Each row is a point on a tangle of strands that fork, close into loops and nearly touch. The rows are in no order.
In the rows, 128 means zero.
Points whose rows are less than 141 apart are linked; no others are. Some points are linked to none.
Z_672: [142 111 151 140 117 143 140 148 114  96 111 136 106 101 133 192 159 188
  92 133 175 107 158 181 157 145 111]
Z_62: [ 58 111 179 171  85 117 140 132 123 129 110 153 104 182 149 172 170 134
 112  86 108 162 183 146  94 159 115]
Z_540: [129  83  88  62 124 139 121 104 140 117 102  81 135 109 122 125 100 159
  96 167 169 124 135 145 124 121 116]
Z_721: [128 123  77 133 100 106 134  97 164  88  62 146 104 194 106 141 151 131
  99 173  56  92 167 148  97 134 140]
Z_505: [175 179 128 135 172 190 116 144 115 140 145 108 148  57 103 127  94 102
 144  95 141 131 126  42 134 107 112]
Z_372: [127  79 135  64 112 108 133 107 122  77 153  94 146 127 120  99  95 140
 124 145 142 149 146 144 138 115 109]
Z_273: [ 90  98 156 137  76 165 136 143 129 128 107 161 130 171 146 133 117 145
 113 160 122 221 161 112 159 146 137]
Z_348: [ 86 111 129 174 128 124 164 102 119 132 117 167 185 157 129 139 152 129
  85 113 112 174 158 117  95 127 167]
Z_991: [112  90  50 107 165 129 150 141 152  98  81 140 161 138  97 110 146 108
 142 141 183  95  88 184 175  97 154]
Z_458: [155 149 153 192 169  94  91 147 113 111  91 170 133 140 124 155 178 137
 113  72  87  80 130 152 130 140 153]
Z_85: [101 150 129 112 154 114 155 129 162  86 141 102 131 182 116  83 157 103
 188 110 134  91  69 170 110 105 168]
Z_31: [150 120 123  97  99 130 148 135  85 177 198 123 159 100 149  93 120 104
 127 134 120 213 132 103  95 111 111]
Z_67: [ 98 149 115 125 122 139 129  84 108 161 165 127  68 104 156 136 123 126
 138  89 177  90 149 144 101 158  87]
Z_61: [ 76 101 128 152 108 119 208 112 110  93 140 120 110 129 119 139 175 148
 129 135 160  95 162 194 103 143 122]
Z_585: [155 144 134 116 122 102  84 165 170 142 109  66 134 124 123  95  84 112
 160 131 111  99  76  95 152 118 124]
Z_593: [ 85 155 134 158 132 172 164 146 123 169 115 123 115 111 165 134 114 104
  99 152 111 174  83  94 148 168 139]
Z_686: [167 133 130 176 130 113 128 147 124 134  61 103 155 142 112 116 128 127
  83 108  64 148 114  97 149 119 162]
Z_609: [ 75 121 177 150 126  78 140 167  91 139 168  90 130 106 123 115 141 115
 182  67 155 121 127 141 174 117  96]
Z_42: [172 115 166 156 151  81 105 174 171 110 102 108 119 131 114  90  83 129
 167  83 127 122  80 103 191 153 151]
Z_899: [145 102 165 116 189 115 146 145 101 108 186  98 171  88 136 109 102 119
 138  57 187 140 117  81 119 122 122]
Z_144: [151 121 124 130 154 155 144 126 138  84 139 120 165 135 132 126 158 114
 111 215  93 105  99 112  97 125 177]
Z_132: [184  97 139  63 172 138 128 132 115 124 205  96 159 134 126  79 103  84
 167  66 175 141  97  98  98 105 134]
Z_120: [ 92 110 108 117  89 171 159 161 134 123 110 145 161 103 153 164 137 112
 120 171 147 215 144 133 137 125 114]
Z_663: [ 66 114  84 110 119  90 147 121 105 141  84 124 115 187 120 106 146  98
 138 100  80 164 142 135 151 114 119]
Z_675: [125 115 154 117 171 107  82  97 133 132 110 119 102 127 144 180 132 128
 107  90 116 123 138 112  84 135 125]
Z_709: [144 126 152 162 107 101 113 138 164  86  82  82 141 139 108 138  95 145
  74 140  86 148 131  94 150 115 147]
Z_878: [171 165 139 106 146 156  68 111 111  99 155 161 110  88 143 194 139 152
 122 148 141  88 166 121  97 129  96]
Z_953: [129 129 163 158  86 167 119 168 119  86  85 152 120 101 116 189 128 173
  79 154 139 153 174 143 190 123 111]
Z_65: [156 182 130 136 169 128  55 107 130 113  85 182  94 166  97 155 142 137
 149  69 108  85 139 136 148 124 139]
Z_355: [102 144  73 114 109  95 124  96 190 125 155 140 126 140  99  88  82 100
 176 129 163  95 125 155 130  98 117]
Z_208: [ 96 125 127 110 123  98 125 172 151 109 114  64 105 126 148 129 118 107
 139 115 116  98  78 138 165 118 113]
Z_906: [139 122  53  88 164 179  99 108 138 159  83 133 137 137 100 124 139 134
 152 152 174  94 101 145 150 123 158]
Z_291: [158 180  90 122 149 184  99 134  93 136  99 151 125  96 105 153 165 146
 143 154 120  94 104 146 167 115 137]
Z_677: [144 130 130 115  63 124 126 115 103 183 156 132 103 122 142 101 120 156
 123 168  82 155 122 157 139 158 102]
Z_215: [119 119 147 128  96 133 158  82  94 178 176 106 102 163 133  52 124 146
 121 150  72 168 105 137  91 161 139]
Z_824: [113 143 131 193 148 104 146 130 132 106 140 205 117 141 140 173 177 116
 111 109 118  71 150 172 108 144 131]
Z_977: [154 109 148 136 154 118  97 170 195 158 105  89 122 155 160 146 116 108
 105 207 134  58  81 102 119 166 165]
Z_221: [107 165 134 134 178 154 144 119 101  82 155 118 116 145 117  97 142 113
 161 105 154 120  94 128 146 112 155]
Z_84: [125 151 165 208  84 105 117 142 123 117  93 187 118 138 106 151 143 175
  87 119  96 130 168 153 173 124 105]
Z_889: [132  79 105  76  95 134 146 103 137 162 163 158 145 135 150 113 102 107
 125 161 130 201 169 134  63 143  98]
Z_692: [101 156  93 107 147 133 129  89 196 127 125 130 125 172 105  98 116  99
 177 124 161 105  96 167  88 107 167]
Z_400: [143 167 122  97 108 149 131 140 101  98 207 149  97  96 174 135 121  98
 168 168 135 148 163 123 135 118  64]
Z_443: [173 174 119 116 136 171  94 116 103 150 154 141 143 110 118 113  94 124
 131 110 126 147 155  67 135 112 106]
Z_419: [130 180  99  80  93 150 107 111  98 105 146  61  98 137 110  82 123 117
 193 130 126 110 139 118 130  93 106]
Z_49: [152 219 121 121 122 163  69  87 103 142 114 131  76 163  97 124 143 142
 173  85 101 107 164 123 122  95 123]
Z_759: [120 117 115 141 136 157 163 175 158 117 124 155 177  66 145 182 112 125
  85 160 175 169 134 124 153 124 124]
Z_743: [121 130 120 145 120  93 138 114 133 140 132 176 178 123  96 136 114 126
  95 109  93 178 169 104  88  86 126]
Z_20: [118  91 143 167 160 126 152 168  95 156  95 128 180  86 124 170 166 145
 116  82 171 138 123 123 167 135 127]
Z_390: [125 115 140  90 106 138 165 168 101 128 203 121 130  92 174 103 128 111
 144 166 123 169 112 147 123 116  86]
Z_804: [132 152 102  70 104 128 111 122 138  89 185 143 101 140 170 122 118  67
 189 172 121 107 183 116 112 114  70]
Z_392: [154 100 153 113 171 151 107 133 169 120 135  99 146 142 154 125 126 121
 116 230 141  87 102  91 100 156 187]
Z_502: [138 152 154 128 132 116 124  75  92  65 129  90 102 143  86 113 153 172
 129  84 117  82 127 160  95 122 162]
Z_712: [139 141 147  91  88 131 118  91  67  98 143  41  80 122 115  85 130 167
 141 111 113 105 122 150 129 131 109]
Z_753: [170 148 129 112 139 151  86 138 116 119 121 137  85  61 142 187 150 160
 113 155 153  54 118 156 145 140 109]
Z_182: [130 117 147 144  87  99 100 136 217 162 102 104  99 146 153 163 121 138
  96 208 104  89 137 114  88 152 143]
Z_855: [153 132 158 146  79 139 106 120 197 126  81  80 125 157 116 149 110 150
  61 213  84 131 150  99  91 146 153]
Z_655: [138  94 117 113 110 141 105  62 104 186 109 186 113 138 123 120  98 177
  94 128 149 154 159 123 122 146 115]
Z_96: [149  86 155  97 113 140 124 167 170 142  97  47 151  91 155 165  89 143
  77 143 139 157  84 109  99 139 140]
Z_851: [138 151 122 142 143 158 119 175 123 170  92 113 110  92 161 153 113 120
 109 140 108 162 107  94 178 143 110]
Z_859: [138 162 124 151  80 139 115 122 133 107  56 161 106 161 117 175 155 156
  76 150  56 110 169 148 134 114 127]
Z_828: [ 96 135 150 126 129  86 122 135  95 148 155 105  81 102 134 126 131 133
 158  52 169  99 142 162 136 137 101]
Z_673: [107 142 154 158  54 137 133 128 134 119  92 174  94 176 145 172 172 142
  99 110  43 146 166 160  71 124 108]
Z_446: [170 141 146 167 152 101 137 121 123 131 145 154 180 116  77  75 128 153
 122 107 105 122  88 129 122 119 178]
Z_880: [164 106 115  60 125  98 105 108 141  68 165 103 142 137 113 101 119 140
 170 106 149  96 119 164 104  94 122]
Z_4: [140 155 104  89 132 181  88  91 125 141 144 112  81 120 170 163 123 128
 144 149 163  56 176  98  95 161 104]
Z_511: [175 109 106  40 155 151  90 114 102 128 162  99 131 128 133  89 133 110
 164  96 151 122 121 131  96  96 141]
Z_861: [ 96  83 147 146 130  74 159 179  90 136 158 123 187 104 105 110 169 133
 174 104 162  87  97 172 170  94 111]
Z_966: [158 138 115 158 117 135 151  67  95 159 147 142 140 150  86  65 146 160
 114 143  59 141 110 114  96 123 161]
Z_565: [133 146  92 119  95 103 105 109 146 162 147 148 122 133 103  85 109 123
 159 159  99 137 141 147 114 123 112]
Z_530: [133 183 134 184 156 111 150 151 185 117 122 101 139  82  94 124  97 106
 134  83 125  84  84  81 112 103 130]
Z_676: [111 206 112 126  99 136 127 111 104  83 147 121  78 114  97 109 137 128
 182  95 125  97 160 133 147  92  96]
Z_583: [ 99  86 162 148 114 128 134  86 101 171 131 203 120 166 127 112 124 165
 124 134 155 185 173 132 176 173 131]
Z_483: [132 174 105 150 127 111 110 116 142 150 134 157 133 121 109 116  89 101
 135 121 104 145 143  83 108 110 124]
Z_218: [115 123  87 186 149 131 165 101 144 135 130 194 145 133 115 146 162 118
 103 135  99  97 131 155  90 142 158]
Z_152: [104  69  95 107 138 103 166 175 129  88 135 129 188 122 100 101 153 128
 167 115 172 112  96 172 179  84 141]
Z_571: [ 82 121 137 113 158  74 151 145 131 121 159 144 124 127 173 153 132  75
 139 109 108 160 126 116 111 116 107]
Z_728: [ 72 138 172 181  97 133 169 151 139 186 146 159 122 143 169 127 141 113
 118 141  99 204  99 127 112 177 151]
Z_168: [139  97  86  88  96 160 144  67 111 188 156 185 122 135 152 126 107 147
 107 150 145 165 189 123  88 157  77]
Z_393: [100  66 164 131 178 123 164 139  88 140 121 121 193 104 127 139 130 127
 125  78 207 172 152  90 150 127 129]
Z_840: [165  94 178 184 184  80 133 142 145 144 121 147 142 125 105  97 113 133
 126  77 134 134  85 120 149 155 157]
Z_790: [152  97 121 127 149 138 131 155 166 118 170 128 159 108 140 120  55 111
 125 189 193 101  92 105 157 140 130]
Z_667: [ 82  98 107 115 141  89 136 149 122 141  91 110 108 170 146 104 139 103
 141 118 113 150  78 152 166 145 145]
Z_999: [119  85  82  85 125 141 140 120 152 169 106  44 150 109 146 126 103 113
  95 184 142 140  86 113 100 132 146]
Z_985: [ 55 139 175 152 140  98 155 133 120 102 152 136  78 156 179 168 153  95
 139  86 131 138 162 120 125 162 124]
Z_637: [164 127 124 157 168 156 112 148  98 170  66 131 131 127 124 128 142 134
 113  95  87 142  80  86 166 143 148]
Z_596: [150 117 111 146 168 135 142 161 119 110  99 167 170  87 125 159 127 119
 109 129 188 131 113 122 185 130 145]

How many points has the smallest loop of links through each point below? Write 0 if it is on no loop.
Z_152 | 11
Z_84 | 0
Z_880 | 0

A fork is a point with three links, a tip a point with one. Leave the first point through the second and follow the links. Name the first fork or tip that comes.
Z_393; Z_20 | Z_804
Z_663; Z_667 | Z_565
Z_20; Z_393 | Z_96
Z_977; Z_182 | Z_728
Z_637; Z_686 | Z_144
Z_502; Z_712 | Z_483
Z_152; Z_861 | Z_753
Z_218; Z_824 | Z_502

A tip is a point with one link. Name the tips that can be reached along the links from each point below, in the order of the rows.
Z_686 | Z_144, Z_728
Z_759 | Z_804, Z_96
Z_840 | Z_505, Z_663, Z_221, Z_502
Z_991 | Z_721, Z_571
